Each row is a point on a landscape with many valleys, with its height.
From any point a ball takes the steepest step (drop divided by distance) to one of its 6 nearest points. It stops when none of these is lower. Distance is the straight distance between rows; heights are no part of it.
<52>: [ 93 119 143 130 137 172 109 145  93 118 108 124 123 107 127 121  77 107
 132 110 121 130 131 152 117 104 159 176 121 133 157 172 113]  height 16.0
<1126>: [145  96 115 148 103  72 170  76 215 121 120 147 174 106 146 135 137 160
 112 136 120 113 113 129 138 207 107  74 103 105 111 113  94]  height 26.6
<630>: [172 125 141 101 147  55 135  47 164 145 172 113 116 134 126 153 164 129
  98 166 141 128 152 100 161 181  78 125 158 109 112 110  98]  height 17.6
<97>: [138 171 129  76 146 127 121  97  90 125 180 117 114 164 138 149 144 109
 113 142 137 146 150 118 136 141  97 151 168 134 130 121 150]  height 24.4
<796>: [118 118 100 142 122 147 125 184 143 120 126 135 167 123 152 110 124 145
 143  88 129 109 116 142 147 110 119  90  90 141 141  75 126]  height 44.4
<1106>: [174 114  82 131 131  59 114 152 168 139 162 125 154  86 133 139 154 189
 154 127 166  91 104 132 151 162  95  86 146 138 124  48 102]  height 36.8
<1630>: [142 128 129 152 130 128 139 176 131 160 111 138  81 103 119 105 126 151
 128 143 138 108  97 139 104 109 144 126  97 120 146 129 127]  height 72.9
<940>: [122 118 140 154 122 109 154 152 185 169  88 133  81  66  93 110  83 210
 147 143 135  93  85 142 117 143 166 165  95 110 150 163 119]  height 27.8
<1542>: [126 113 105 133 130 147 124 176 135 135 121 128 130 103 130 112 117 148
 156 113 147 109 106 142 131 115 137 107  96 137 144 100 134]  height 55.8
<580>: [123 118 132  93 144 117  84  76 145 128 154 115 145 109 153 140 119 134
 117 138 159 114 132 130 158 188 100 136 137 132 133 102 113]  height 21.1
<688>: [ 72 107 132 108 126 199  87 111  99  91 102 123 181 166 157 101  95  69
 138  92  88 139 169 140 143 112 129 113 126 137 109 140 142]  height 10.1
<1134>: [172 119 138 156 131 107 162 159 145 135 136 132 125 164 145 121 173 119
 142 146 101 123 125 124 119  84 100  63 102 132 112  92 136]  height 16.4
<465>: [113  93 113 133 132  97  96  69 186 107 135 124 165  75 146 150 109 168
 131 120 161 108 118 133 166 218 123 131 126 124 130 102  88]  height 20.5
<1021>: [ 72 107 153 123 142 161 108  83 129 100  88 123 147 145 160 121  99  85
 127 126  97 123 155 145 133 153 138 136 117 125 120 162 142]  height 21.6
<284>: [ 86 116 128  98 146 179  82 110  81 102 136 117 163 147 155 139  94  75
 129 104 126 146 159 143 148 117 123 169 146 148 134 133 134]  height 8.4
<1529>: [122 117  96 119 116 152 122 229  67 125 140 117 132 120 106 115 119 119
 138  85 136 132 112 124 123  42 147 126 112 146 168 104 143]  height 32.5
<205>: [144 137 151 125 133 105 139  84 131 144 142 122  97 155 133 135 163 117
 105 182 135 127 136 130 118 148 110 116 136 121 117 142 132]  height 48.6
<685>: [118 129 154 136 133 121 139 104 143 127 124 132 111 152 146 120 146 105
 115 143 105 129 136 137 126 133 111  92 103 129 109 130 133]  height 46.9
<42>: [ 84 141 165 124 114 193 119 102 100 105  70 148 137 191 141  99 148  68
 116 147  77 147 160 119 101 126 146 113 109 128  76 177 151]  height 26.7
<1624>: [108 132 129 136 107 162 127 182  73 134 103 129  96 120  99 132  83 112
 124 102 130 158 105 130 103  73 172 175 133 126 181 184 130]  height 28.7
<1168>: [213 125 120 162 153  37 156 135 147 174 153 123  83 138  96 141 179 168
 155 172 145 114  84 120 144 105 100 121 132 119 135  75 117]  height 43.7
<1700>: [108 155 144 140 122 143 131 118  71 122 108 130  68 122 101 134  82 104
 105 129 149 167 134 129  87 116 162 197 146 133 153 186 125]  height 24.7
<1114>: [165 104  71 134 101  68 115 135 196 119 184 126 220 108 160 164 152 175
 133  94 129 126 118 119 154 178  77  64 149 119 102  66  79]  height 35.7
<136>: [142 153 145  71 135 112 113  75 136 121 168 108 143 176 149 143 158  93
 109 151 116 143 166  91 133 146  89 113 162 122 101 114 128]  height 16.2
<1587>: [ 67 110 159 149 127 185 124 105  91  97  76 137 131 146 124 120  97  89
 125 140  86 132 136 148 120 117 170 158 105 113 127 197 134]  height 15.0
<502>: [ 81 102 132 118 137 190 100 122  86  99 105 133 152 122 145 127  80  78
 131 100 112 139 159 147 150 116 165 163 122 140 138 165 123]  height 10.0
<948>: [143 117  87 131 123 115 129 151 169 112 144 134 186 135 167 130 140 142
 152  98 119 104 127 134 145 136  80  58 106 134 112  74 118]  height 43.9
<1638>: [108 102 123 140 125  79 120  38 202 113 131 121 151  62 141 149 110 172
 102 158 157 100 118 122 155 252 122 138 130 110 131 119  87]  height 21.5
<1066>: [123 133 160 114 135 135 123  53 137 122 123 118 118 160 142 128 154  87
  95 158 119 146 158 117 119 158 113 115 133 114 102 152 149]  height 35.6
<1653>: [165 145  96 116 148  93 117 192  97 159 173 107 108 103  94 139 135 158
 144 116 172 117 103 113 133 109 110 133 144 146 158  80 142]  height 45.9
<1042>: [161 124 133 181 123 100 189 159 148 149 117 145  80 146 108 124 167 146
 142 162 103 109 105 142 119  77 126  82  89 123 120 109 132]  height 56.1
<863>: [158 119 103 177 123  86 166 146 195 161 122 147 116  76 119 114 136 181
 146 145 133  95  87 144 133 166 128 107 100 120 132  91 111]  height 38.4
<730>: [100 141 147 146 114 169 137 154  99 123  99 153 119 178 137 108 154  79
 122 132  96 140 150 123 100  80 141 101 110 141  97 134 154]  height 35.3
<857>: [108 123 100 110 133 169 104 200  53 106 143 127 148 144 130 120 113 101
 123  79 130 130 138 136 134  56 140 136 127 161 150  98 147]  height 27.9
<262>: [105 170 136 141 104 159 137 169  50 110 105 142  96 145  96 141 113  98
 103 104 147 171 121 126  67  61 158 173 160 139 131 183 141]  height 11.0
<1110>: [106 148 149 108 139 159 105  76  80 126 133 117 110 122 127 154  76  91
 119 143 144 147 153 144 133 158 144 207 151 142 157 170 121]  height 16.5
<271>: [143 124  92 127 143 113 104 168 130 141 148 120 129  99 128 120 122 154
 149 104 161 105  98 135 142 122 120 119 135 140 152  74 134]  height 47.5
<1075>: [198 131 135 150 145  67 157 121 136 154 156 127 104 159 126 136 190 133
 148 165 122 121 111 126 144  95  99 102 131 119 121  97 126]  height 53.1
<1268>: [133 133 111 123 119 131 115 220  83 152 135 111 101 101  90 121 113 149
 138 101 152 133  88 119 108  80 150 147 125 139 181 124 141]  height 55.3
<403>: [167 112 120 159 116  96 170 145 173 137 150 139 157 137 142 117 168 135
 129 122 117 114 116 117 142 112  90  53 108 119  96  81 112]  height 62.7
<1692>: [ 91 108 140 119 112 141 128  68 180 100 105 113 182 134 164 112 131 104
 102 122 104 123 148 119 132 166 105  82 108 107 102 140 126]  height 32.0
<873>: [151 129  97 126 126 127 129 213  96 141 146 118 128 113 114 106 150 148
 156 108 142 100 108 121 127  74 127  96 104 139 160  74 146]  height 41.5
<777>: [ 98 193 176 102 142 181 118  45  74 102 125 148 137 171 150 143 126  81
  98 128 128 192 203  98  82 172 118 168 197 140  72 186 144]  height 20.9
<633>: [ 87  94 119 142 127 188 128 185 115 114  82 130 131 111 128 112  83 119
 151  90 102 111 130 146 141  80 165 144  99 137 155 154 109]  height 23.0
<1214>: [165 131 133 147 138  70 150 136 140 174 132 134  54 108 106 121 154 164
 123 186 153 115  93 132 117 142 135 150 115 109 149 129 126]  height 38.7
<473>: [124 172 126 123 122 163 127 137  47 122 147 138 100 153 119 140 130  99
 100 111 139 155 145 133  85  84 138 170 164 148 131 146 148]  height 25.1
<1095>: [175 120 103 139 125  77 140 207 151 173 135 120 102  75  92 118 148 200
 173 126 168 101  67 124 133 119 144 111 126 128 160  61 138]  height 46.4
<1031>: [153 204 116 142 125 129 155 167  24 113 144 149 101 162  94 143 151 131
 117 129 159 175 137 103  70  35 129 154 189 152 112 146 161]  height 41.4
<114>: [114 100 107 136 110 116 120  82 202  99 128 128 202 104 177 133 113 150
 115  96 120 108 121 132 148 205 118  89 115 107 114 111  97]  height 26.1
<915>: [204 137 108  92 146  57 116 112 163 140 197 106 134 137 132 157 174 154
 137 136 128 121 133  88 176 139  67 115 168 119 117  60 110]  height 13.5
<961>: [109 148 156 159 109 167 164 165 100 130  92 155  74 153 110 112 139 119
 116 164 102 129 120 140  85  78 173 126  99 113 123 172 130]  height 38.8
<330>: [134 123  93 169 110 104 164 129 218 143 112 159 145  75 132 130 119 204
 147 125 129 103  79 164 135 211 150 117 100 108 139 120 111]  height 36.6
<216>: [132 118 111 155 125 107 142 162 183 152 103 136 112  67 113 112  95 197
 155 121 141  98  89 148 131 151 152 134 106 125 149 121 118]  height 34.3
<308>: [156 148 124 123 147 110 137 152  82 128 160 125 119 174 125 137 167 105
 135 126 122 140 139 118 132  73 102 110 147 137 120  91 152]  height 58.3
<1419>: [102 112 123 119 134 144 109  95 156 110 117 113 156 110 162 130  93 113
 127 103 125 108 136 143 160 167 124 127 112 139 132 127 116]  height 26.0
<842>: [176 148 131 137 136  99 153 143  98 144 147 133  76 152 120 137 167 116
 122 171 134 134 113 127 105  83 119 128 130 121 129 117 152]  height 63.1
<1592>: [149 128 118 130 129  84 122 137 153 161 131 122  91  70 103 130 114 171
 144 133 179 106  91 138 126 159 137 153 114 130 160 111 117]  height 42.2
<862>: [121 133 142 154 116 130 152 166 123 142  99 127  61 120  95 125 122 140
 121 152 117 118 101 132  96 104 172 149  96 121 155 170 126]  height 56.7
<1580>: [ 88 134 133  93 158 174  85  78  61  99 146 129 149 127 149 156  67  85
 112 112 154 172 167 134 140 149 145 196 172 152 149 159 132]  height 4.9
<1047>: [184 129 122 187 115  82 197 140 205 157 131 168 125 116 125 122 171 188
 153 156 120 103  98 145 143 145 117  53  97 111 119  99 114]  height 40.5
<1422>: [ 92 112 132 171 129 152 152 150 187 150  80 127 115  69  99 108  80 190
 170 126 105 100 101 153 140 129 181 156  82 116 147 178 112]  height 29.8
<807>: [114  99 128 120 125 131 102 196 117 156 116 109 101  62 102 121  81 152
 158  92 140 120  87 118 133 109 167 171 130 127 193 157 118]  height 42.3
<849>: [105 147  76 119 108 160 127 235  19 109 136 119 136 143  73 125 123 124
 134  56 150 180 110  98 109  16 147 164 154 163 184 133 152]  height 33.6
<636>: [150 117 125 107 121  81 123  74 185 120 163 106 180 122 159 149 158 151
 112 127 134 119 137 109 158 187  74  89 137 108 107 102  90]  height 20.4
<1269>: [184 121 128 171 126  65 169 164 162 173 131 135  70 101  95 112 146 178
 147 169 148 105  84 138 120 114 140 110 104 111 138  96 129]  height 44.1
<183>: [145  97 149 128 114  62 172  45 209 120 150 118 178 131 141 136 166 130
  89 157 122 136 150  91 141 191  90  83 121  80  85 134  78]  height 24.6
<1644>: [100 152 141 110 138 177  97 110  64  98 138 132 132 145 123 139  81  81
 110 112 140 165 151 133 108 122 144 191 175 150 133 169 143]  height 9.9
<1005>: [ 99 123 143 113 121 160 110 109 122 118 110 127 148 176 157 114 139  73
 118 128 101 138 157 124 114 128 118  94 110 119  94 137 141]  height 19.4
<1267>: [ 73 136 159 155 106 190 157 158  87 105  57 152  86 140  89 126 114 103
 118 127  92 132 117 138  88  62 187 164 104 117 120 218 125]  height 23.5
<266>: [170 128 112  76 143  69 106  81 177 126 188 107 137 111 132 170 161 154
 105 138 146 125 145 105 170 191  69 125 164 116 121  82  97]  height 16.6
<269>: [197 112 126 196 133  77 185 174 178 169 139 150  99 129 109 116 170 185
 166 152 131  98  75 134 126  88 118  78 102 131 132  78 120]  height 45.3
<618>: [170 128 111  67 142  88 110  89 175 112 187  99 171 133 145 149 169 134
 116 129 131 121 155  93 165 147  58 104 169 113 111  83  95]  height 18.2
<949>: [145 156 136 144 115 151 159 170  65 128 115 159  98 181 110 123 175  87
 131 140 111 154 132 121  85  51 136 105 137 141  86 130 162]  height 45.8
<1601>: [131 112  95 143 115 110 113 135 185 123 139 136 165  91 154 133 122 152
 146  90 144 103 108 148 150 181 113  95 121 135 141  82 114]  height 38.5
<1178>: [112 103 130 147 137 127 124  99 167 132 108 124 132  96 150 120 101 146
 128 138 126  98 118 149 146 166 133 123 106 116 134 129 118]  height 29.7
<1596>: [ 96  93 122 114 146 116  87  40 169 110 140 114 171  51 145 161  81 152
 119 133 172 112 137 122 188 245 121 168 142 135 143 117  86]  height 22.7
<1236>: [120 139 158 124 134 106 134  52 128 133 123 126  75 130 123 146 121 113
  92 184 148 127 140 132 123 185 132 157 135 117 132 157 129]  height 42.4
<302>: [154 116 143 157 120  90 168 118 176 132 129 136 152 145 140 129 171 134
 128 152  99 125 132 116 140 131  90  60 105 118 102 107 120]  height 18.8
<1184>: [176 101 116 163 114  64 162 116 200 128 149 140 173 126 150 139 173 157
 141 127 108 128 117 118 143 140  77  52 120 116 108  80  90]  height 49.4
<1013>: [128 110  87 164 119 120 126 173 191 132 127 152 168  80 135 120 110 204
 161  95 136 107  70 166 133 172 151  99 117 126 138  82 108]  height 39.5
<415>: [122 104 136 166 109  90 175  72 190 135  99 142 118 109 136 120 142 173
 106 164 111 102 125 143 132 196 120 113  87  97 112 146 118]  height 26.2
<944>: [145 128 102  75 140 121  81 110 154 113 179 108 171 108 163 149 140 141
 124 110 150  98 137 115 173 165  82 113 155 138 127  75 107]  height 22.2
<800>: [172 158 123 111 152  93 125 111 102 139 176 120  98 155 116 147 156 133
 110 153 150 134 130 125 130 134 100 132 152 128 131 105 136]  height 42.5
<860>: [140 175 117  78 150 148 115 111  61 104 167 130 136 194 141 133 136  94
 125 117 123 159 164 101 112  98  94 152 201 144 104 122 170]  height 18.7
<1135>: [134 143 135 118 139 139 120 121 102 123 139 126 124 166 144 125 153  82
 110 139 120 143 147 132 120 112 109 111 140 142 106 114 151]  height 48.9
<281>: [135 115 152 155 125  80 151 123 171 187  97 132  45  76  76 114 117 188
 122 188 150 104  96 139 119 172 167 173  89 106 157 166 123]  height 31.9
<760>: [114  93 132 134 131 138  99 138 131 127 105 105 132  62 121 126  59 150
 167 110 139 118 104 148 153 141 165 175 124 130 172 149 116]  height 25.0
<1673>: [136 122 153  95 136 102 120  54 164 116 150 112 148 138 141 133 142 112
  96 158 127 135 152 105 147 180  86 106 129 107 115 129 107]  height 22.0
<683>: [109 106 108 167 118 155 138 173 187 144  95 144 132  80 112 115  79 197
 166 101 115  98  92 155 138 138 180 130  94 123 140 148 122]  height 29.3
<518>: [114  95 139 144 118 123 128 171 175 173  96 127  97  41  85 114  67 207
 166 113 122 109  79 135 149 148 185 183 122 116 165 173 122]  height 22.4
<621>: [ 94 116 113  85 142 172  89 134 104  93 142 119 180 178 159 108 118  64
 126  78 111 133 170 124 145 103 107 109 130 150 118  95 150]  height 11.5
<519>: [128 140  97  90 146 147  92 149  82 113 168 112 155 158 146 129 120 105
 129 103 138 120 148 119 135  96 115 128 137 149 139  87 141]  height 19.6
<1387>: [ 79 126 124 134 114 196 119 167  62 100  98 146 126 143 115 120 100  84
 115  96 113 143 139 144 118  62 167 157 122 144 150 160 137]  height 22.1
<301>: [101 154 177 111 134 166 119  53  90 104  82 146 147 175 142 121 151  56
 100 149 104 177 180 117  77 143 137 125 154 137  72 190 157]  height 38.1
<888>: [159 106 126 180 115  74 190  92 197 158 120 148 113 107 125 121 148 186
 121 172 131 105 104 134 133 178 115  99  97 112 122 120 101]  height 31.7
<806>: [155 135 116 101 140 122 105 132 128 125 174 112 149 165 154 133 156 103
 126 122 122 126 149 117 141 117  81  94 144 139 111  88 140]  height 7.8
<497>: [174 158 114 141 125 102 145 198  64 158 157 123  93 143  88 142 154 134
 138 144 145 133 104 117 107  43 127 121 135 140 151 100 157]  height 51.3
<907>: [169 195 131 107 135 130 138 121  56  99 157 151 134 210 132 140 184  99
 137 128 115 173 170  87  97  68 101 136 219 147  66 127 178]  height 41.0
<213>: [ 91 128  85 126 107 179 128 238  43 112 113 136 140 158 100 106 126  98
 136  70 115 155 136 120 114  12 156 118 104 160 154 106 141]  height 31.3
<4>: [178 129 114 120 140  68 119 132 142 156 170 118 113  98 120 143 146 164
 135 157 175 109 109 128 151 139  95 130 147 139 143  72 122]  height 27.3
<1207>: [108 107 126 143 117 156 126 190 151 138 102 127 121  84 116 108  94 171
 158 101 122 107 106 148 132 106 169 129  90 127 161 139 117]  height 35.9
<1423>: [ 88 145 163  86 139 184  98  70  82 100 130 137 153 175 154 134 114  71
 100 109 119 174 178 123 115 142 119 147 176 139 101 151 150]  height 19.5
<184>: [ 97 142 128 144 106 163 128 155  60 101  92 137  94 106  89 153  72  94
 106  93 132 189 109 120 104  67 165 215 175 138 171 242 119]  height 38.9
<714>: [100 110 128 121 139 169 108 128 112 119 119 126 153 136 151 117 102 102
 124 100 116 112 134 151 140 120 134 130 106 134 133 130 137]  height 16.3
<752>: [ 87 112 166 137 128 144 150  53 154 117  77 129 123 139 146 115 130 112
 108 165  93 109 138 136 129 173 137 116  84 102 113 172 136]  height 30.1
<735>: [120 120 148 155 126 105 153 110 180 145  99 129  95  87 117 115 118 172
 127 154 148  86 109 145 126 170 150 132  98 107 143 140 120]  height 35.2
<634>: [ 93 106 105 172 107 131 141 159 209 128  88 140 142  42 112 118  58 213
 185 100 122 116  94 165 155 178 194 155 111 125 144 151 115]  height 26.5
<1617>: [128 111 112  94 123 140 103 126 163 109 147 110 190 140 168 119 132 100
 127  90 118 110 153 115 153 138  83  71 118 129 105  93 127]  height 39.4
<176>: [144 148  97  90 146 131 103 181  57 134 177 109 127 132 121 132 111 127
 136  99 162 135 116 120 128  84 128 158 150 145 168 100 151]  height 36.0
<1628>: [107 117 144 170 111 141 153 109 186 145  99 143 115 116 133 111 128 155
 138 150 102  95 117 152 130 137 139 105  78 105 126 146 125]  height 44.2
<193>: [100 154 175 151 119 167 130  75  66 112  78 158 103 162 132 125 126  78
 100 162 116 157 159 135  72 134 166 160 140 120 102 197 146]  height 30.3
<365>: [156 158 134 133 137 129 139 134  77 124 151 135 103 171 118 147 169 108
 130 141 134 154 142 124 101  90 118 129 155 138 113 120 158]  height 60.5
<1425>: [140 143 128  68 138 152  99 123 127  90 153 116 182 208 143 105 174  65
 131 107  92 166 189  77 139  94  92  82 168 144  70 109 149]  height 15.9
<274>: [120 154 161 128 110 172 122 110  69 115  94 157 123 187 126 110 163  64
 106 136 106 167 165 114  75  99 130 119 144 138  64 153 165]  height 30.9
<1098>: [145 133 135 116 126 133 124 143 123 111 138 123 161 203 141 117 189  79
 131 127  89 164 160 103 115  83  88  71 129 138  82 108 137]  height 30.2
<611>: [150 167 150  83 136 136 122  96 109 125 139 135 144 197 134 122 183  74
 122 151 101 175 173  95 106 112 106 109 173 134  81 130 160]  height 37.7
<1550>: [181 150 100  65 145  98 103 114 132 118 204 108 147 158 137 152 175 118
 123 124 117 124 151  89 171 128  76 133 177 123 127  78 134]  height 17.3
<144>: [130 168 167  85 129 161 108  83 105 106 119 135 158 200 144 114 173  58
 106 130  97 188 194  96  91 135 107 116 165 139  67 162 162]  height 28.9
<828>: [ 66  85 132 142 131 166 116 103 143  96  91 120 170 100 167 119  77 128
 158 122 107 102 139 153 151 139 159 149 101 126 136 169 118]  height 25.9
<1680>: [115 108 131 125 142 117 115 122 140 143 113 114 108  77 131 131  97 142
 138 132 150 106 111 142 141 157 161 161 111 123 164 143 124]  height 35.1
<783>: [100 121 141 130 146 145 120  82 121 127 105 117 114 110 143 121 103 105
 116 139 134 121 142 153 138 155 147 164 114 129 145 149 133]  height 30.6
<1470>: [111 106 137 130 108  80 136  41 187 131 117 117 150 109 138 141 129 149
  90 151 139 109 135 111 154 223 108 111 109 107 118 136 107]  height 22.5
<1641>: [131 162 160  82 145 107 120  43 134 120 155 117 117 162 138 150 146 105
  88 165 122 160 167 109 129 174  92 143 172 117 105 145 135]  height 32.2
<501>: [140 132 140 153 127 119 149 136 109 142 115 137  76 150 126 123 159 112
 123 165 116 133 119 140  99 102 136 114 117 130 116 145 144]  height 68.3
<150>: [112  94 111 124 137 146 106 167 122 129 119 105 132  86 137 119  87 131
 146  84 142  97 115 148 144 120 161 150 110 136 166 119 121]  height 37.1
<1356>: [185 175 115 130 142 102 145 152  63 141 178 122  95 175 105 152 178 126
 125 152 137 147 132 111 106  66 109 130 170 148 119 110 164]  height 20.3
<745>: [107 129 158 154 126 126 161 108 147 156  86 138  61 106  95 115 111 151
 130 172 117 107 114 145 110 147 163 158  96 101 139 181 126]  height 39.3
<582>: [111 127 141 127 147 118 106  91 134 140 131 105  95  99 120 136  81 135
 127 144 153 127 118 136 132 179 154 184 122 131 167 145 110]  height 30.0
<48>: [ 91  92 121 156 125 141 123  71 182 115 100 124 170  95 164 132  94 156
 134 116 125  99 130 143 159 198 137 124  99 126 130 129 101]  height 23.1
<836>: [ 77  95 138 136 121 179 125 172 106 116  75 128 117  90 101 125  69 120
 163  98  91 136 116 146 150  83 187 180 107 125 172 211 114]  height 18.9
<235>: [155 118 109 104 141  78  86  92 166 142 158 119 139  85 130 151 128 166
 121 137 179 107 112 122 157 213  96 145 152 132 139  62 103]  height 18.1
<1326>: [129 137 113 121 111 148 120 190  41 126 137 111 112 134 100 138 100 106
 128  88 151 158 105 113 106  58 150 171 157 142 164 144 139]  height 31.1
<1033>: [115 165 111  65 145 173  99 105  69 109 182 115 152 163 151 147  98 102
 104 101 134 162 162 127 140 129 108 177 175 156 139 122 150]  height 9.5
<444>: [120 125 108  89 153 147  86 106 126 110 161 104 163 130 158 137 105 121
 116 106 142 114 135 130 161 143 107 132 138 142 142  96 120]  height 25.8
<178>: [150 152 113 123 132 118 124 176  77 139 149 118  93 141 105 134 139 122
 131 136 156 129 108 127 111  83 129 147 133 142 148 105 151]  height 71.5
<831>: [ 99  98 116 132 129 153 121 139 139 102 115 126 168 113 154 114  87 118
 147  90 113 103 132 151 148 140 144 108  98 137 138 113 128]  height 27.2
<1201>: [ 78 134 181 165 109 187 168 130 126 138  59 151  74 144  90 111 125 130
 120 164  82 109 136 149  93 104 181 136  85 110 101 200 139]  height 31.2
<1564>: [ 95 163 158 120 118 182 113  96  54 104 104 150 130 170 142 126 120  73
  98 123 132 162 155 130  86 118 149 165 161 138 105 178 152]  height 19.0
<80>: [179 134 151  95 131 104 138  90 154 128 161 108 149 177 139 126 193  86
 120 157 105 152 157 103 145 117  81  94 153 111  91 117 126]  height 44.7
<804>: [127 148 142 123 139 128 127 103  98 143 137 126  75 132 120 146 119 118
 103 165 151 130 134 141 116 143 148 157 127 124 137 147 130]  height 43.4
<707>: [ 90  88 143 139 116 155 121 177 127 146  88 122  95  67  94 121  63 161
 154 111 101 125  96 133 143 111 182 190 118 115 175 204 113]  height 10.4
<355>: [113 158 164 153 108 145 146 113  93 139  88 139  49 132  99 144 125 122
 102 167 134 147 127 144  80 120 174 170 126 105 126 195 134]  height 32.9
<503>: [128 151 105 132 108 164 137 191  41 119 113 147 110 163 104 124 143  88
 121 102 135 155 131 120  88  45 146 136 140 142 134 138 151]  height 26.4
<853>: [ 86 107 136 138 135 154 123 115 137 133  94 119 119  97 128 118  78 134
 142 127 112 103 133 148 146 136 163 170  98 128 157 166 118]  height 26.3
<1195>: [131 117 118 148 125  77 110 103 184 171 117 128 101  58 110 122 111 186
 123 151 172  92  94 141 135 206 139 161 122 118 155 106 102]  height 45.7
<339>: [158 107 134 111 118  96 150 119 179 113 158 112 180 174 151 122 179 105
 137 125  98 145 149  95 140 112  68  50 134 107  85  98 107]  height 52.8
<58>: [ 77 124 157 143 105 170 147 156 105 125  75 131  71 124  90 121 100 121
 121 135 105 129 114 146  97  90 191 171 110 101 147 211 123]  height 30.7
<822>: [ 98 160 121 131 112 176 115 170  42 107 116 138 106 136 107 138 110  96
 103  90 145 170 142 129  87  75 149 179 158 138 144 174 136]  height 16.1
<934>: [136 118  94 148 122 124 143 239 161 157 127 138 149  75 111 113 126 200
 179  87 160 103  68 131 127  94 147  81 103 143 154  74 138]  height 43.6
<1286>: [107 134 133 180 107 132 185 126 228 169  87 162 104  91  94 120 106 227
 144 156 112 101  99 157 128 179 163 134  69  95 122 175 115]  height 33.5
<1003>: [134 145 120  94 149 127  90 144  96 143 169 104 119 108 125 131 108 133
 127 116 172 118 116 131 137 134 114 163 146 144 160  97 142]  height 39.0
<1421>: [137 130 126 128 138 114 121 159 113 164 136 118  83  91 104 131 116 144
 131 137 166 129  91 130 109 129 147 163 128 131 160 136 131]  height 65.0
<839>: [ 88 102 132 125 151 133 100  76 136 122 115 104 142  63 144 133  68 137
 132 125 143 116 135 152 170 189 157 174 125 132 156 143 111]  height 30.8
<1556>: [136 120 100 149 114 161 160 218 125 129 119 145 111 136 113 108 134 145
 148 126 116 110 102 127 116  54 137  92  91 127 143  93 144]  height 49.2
<950>: [140 107  77 126 118 111 110 137 185 101 151 130 214 101 160 146 127 165
 142  80 139 109 116 135 157 172 100  70 129 135 114  69  99]  height 21.4
<648>: [193  92 138 122 112  21 173  84 205 123 177 111 187 136 148 161 171 151
 116 141 117 136 147  87 140 164  78  82 145  89  71 102  69]  height 29.4
<226>: [212 109 137 147 126  34 162 103 176 150 164 130 137 136 124 147 181 159
 124 154 122 120 115 112 151 123  65  86 134 114 102  75 104]  height 31.5
<1309>: [ 93 132 136  90 128 182  83 127  92 100 115 143 175 190 146 104 142  51
 124  89  92 157 178 111 118 105 125 108 129 147  83 119 158]  height 11.8
<1450>: [112 123 114 118 137 161 106 171  89 122 124 129 138 158 134 115 120 103
 122 105 119 125 135 149 126  92 138 118 104 145 137 108 142]  height 29.9
<1231>: [ 97 131 167 104 128 158 121  81 133 111  96 121 165 188 148  88 153  55
 116 141  82 166 171 105 104 128 109  84 128 118  59 160 149]  height 24.3
<1559>: [145 116 102 160 124 122 147 200 154 144 120 133 122 113 121 116 137 161
 153 118 134  92  98 136 128 104 121  87  93 138 138  90 132]  height 51.7
<1181>: [154 128 106 102 139 102  96 119 141 126 171 108 144 105 148 146 137 150
 139 122 165 103 122 124 167 172  96 118 145 134 137  71 110]  height 24.2
<1472>: [138 175 157 113 123 145 126  82  75 121 130 144 120 175 133 133 152  72
  95 155 122 163 167 119  87 135 126 138 168 136  84 161 158]  height 37.3
<1657>: [138 147 154  92 127 147 122 106 133 102 113 129 178 210 139  92 192  54
 127 123  82 176 179  95 109  97  93  72 149 135  51 137 140]  height 20.2

For each start below, name the point where the ball stops.
<1556> | <806>
<1592> | <707>
<1214> | <707>
<752> | <1580>
<783> | <1580>
<1542> | <1580>
<1268> | <806>
<1559> | <806>
<1126> | <915>
<1178> | <915>
<796> | <1580>
<1628> | <915>
<1168> | <915>
<934> | <707>

Call two points neighbours if one is among the 6 nearest of the other. Go from one point of each pair to the other, from neighbour to neighbour, staying as low as possible. Name the highest point that can't be avoided.
<1580> / <707> | <836>
<1356> / <1134> | <907>
<915> / <806> | <1550>
